Each row is a point on a landscape with many valleys, with its height.
From any point a ball rolls to the lowest of the 5 points nearest to it. It stops when none of these is lower. Distance is the straight distance between rows; heights are no part of it.
z587 height 438: [-24  22 -17 -19   8 -52 -12  -9  -3  23 -19 -36 -21]
z281 height 647: [-11   5  -1  21  11  22   4   6   6 -25  -3 -11   1]
z403 height 463: [21 21 -2 30 -7 62  1  1  4  8  5 40  7]
z349 height 449: [-23  -2  32  25  25  15 -20  -7  18 -43  16 -30 -13]
z489 height 426: [  5  34 -32  -2 -10  20  35   7 -33 -16 -15 -14  24]
z677 height 284: [ 24  49 -33  38  -2  59   7 -14  -3  -1  -5 -10  12]
z337 height 266: [-14 -24  20 -21  13 -30 -35  21  18   6 -10  -6 -34]
z29 height 111: [ -7  -5  17 -28 -15 -38 -19  16   1  50 -28  14 -17]
z750 height 342: [ 27 -31  17 -22 -37 -45   1  -9  23   6  16  49  22]
z277 height 653: [  9 -13  10   5 -14  17   4  11   4   5  19  48  16]
z559 height 538: [ -2 -19  30  20  -2  20  -5  14  10 -15  10  29   0]
z432 height 446: [-15 -13  17  12  22   0 -14  12  24 -29  12 -20 -17]
z122 height 191: [  8  -6   2 -44 -19 -38  -6  11 -17  49 -23  30  -6]
z701 height 439: [-10   9 -24   7  12 -12  12 -16 -13 -21   8 -42   7]
z590 height 513: [ -5  15  -9  26   8  14   7 -17  -5 -27  12 -32   7]
z905 height 282: [  7 -29  15 -34 -16 -22  -9  24   9  29  -6  31   0]
z895 height 219: [ 22 -19   7 -36 -23 -45   4   0  -1  33  -3  38   0]
z890 height 280: [ 20 -35  23 -21 -32 -60 -10 -10  34  23   4  45   8]
z796 height 598: [ -6 -18  41  32   2  31 -17  16  21 -15  18  34  -6]
z466 height 621: [  5 -26  29  25  -8  31  -5   2  20  -4  28  54   2]
z186 height 141: [ -9 -33  26 -20   0 -20 -27  23  21  15 -11  16 -24]
z205 height 536: [  7 -47  32   6 -20 -11  -1   3  37   1  28  51   5]
z236 height 369: [-19  -8   3  -6  13 -33 -25   1  14   1 -15 -32 -26]
z752 height 102: [ 42  37 -37  44   0  76 -25  -8  14  -6 -10 -17   7]
z671 height 490: [  7 -38  20 -12  -6  -2  -1  11  12   5  11  36   1]
z243 height 365: [-15   3  -4 -18  12 -31 -14   8   8   5 -16 -18 -23]
z563 height 279: [ 16  27 -40 -27  -7  -1  36  11 -47  -2 -20   0  29]
z127 height 377: [15 28 -7 39  1 61 -5  5  9 -5 -3  7  1]
z787 height 552: [  4  23 -50 -10   4 -17  39 -18 -35  -6  -9 -48  18]
z431 height 508: [ -1  16 -40 -22   4 -28  13   2 -14   4 -24 -36  -2]
z166 height 240: [ 24 -15 -10 -37 -19 -25  24   7 -15  17  -6  39  15]
z855 height 321: [-30  22   7 -27   1 -51 -21  18  -3  39 -42  -7 -23]
z382 height 56: [-17   5   4  17  20  -2   0 -34 -14 -14  23 -50   2]
z414 height 207: [ -5 -11  26 -35 -17 -51 -15  11  10  59 -12  40 -17]
z791 height 501: [-14  25 -21  33  11  22  12 -32 -10 -19   5 -44  16]
z25 height 622: [ -8   4  19  39  10  38 -15   9  21 -22  10  -5  -4]
z475 height 392: [  4  43 -15  47   0  44   2 -25   2 -16   2 -24   9]
z574 height 617: [-11   5 -45  -9  17 -18  31 -52 -47  21  14 -59   8]
z736 height 285: [ 25  -7 -16 -33 -19 -13  28   9 -23   9  -4  37  22]
z285 height 574: [-10  24   9  40  19  34 -11 -25  10 -27  13 -27  -1]
z230 height 131: [-26 -31  45  13  24   1 -38  13  40 -37  14 -14 -27]
z652 height 520: [ -2  20 -37   7   6 -10  27 -29 -26 -14   3 -53  16]
z721 height 562: [-12 -13   8   7  10   3   0  24   5 -19  -3  -7  -3]
z675 height 451: [ -6  -3 -12  -8   6  -6  11  19  -4  -8 -12  -3   4]
z308 height 540: [-12  14  15  28  14  38  -1 -57 -15 -15  41 -46  -8]
z943 height 467: [ 19  27 -22  -1 -12  26  35   4 -27  -7  -7  21  24]
z549 height 318: [  7 -11  -6 -23  -8  -7  14  18 -12  -1 -10  21   9]
z162 height 129: [ 15   9 -29 -43 -17 -19  25  11 -33  10 -24  12  12]
z4 height 339: [-13 -30  34   1  13   1 -16  23  27 -16   9  14 -20]
z331 height 587: [ 3  3 -1 18  1 39 14 15  3 -9  8 30 10]
z51 height 281: [-19 -31  30  -8  22 -16 -34  28  25  -5  -5  -7 -30]
z467 height 625: [  1  27  -6  33  15  55   2 -67 -26   1  35 -58   7]
z841 height 195: [ 10   5 -21 -46 -13 -25  14  14 -25  25 -20  23   4]

Two balls start at each pair of points below. Name the first point that both come to, or write never.
z431 and z236 -> z337
z890 and z750 -> z29
z285 and z403 -> z677
z652 and z943 -> never

For each start below, name the point where the ball stops.
z331 -> z752
z25 -> z230
z675 -> z162
z587 -> z29
z489 -> z162
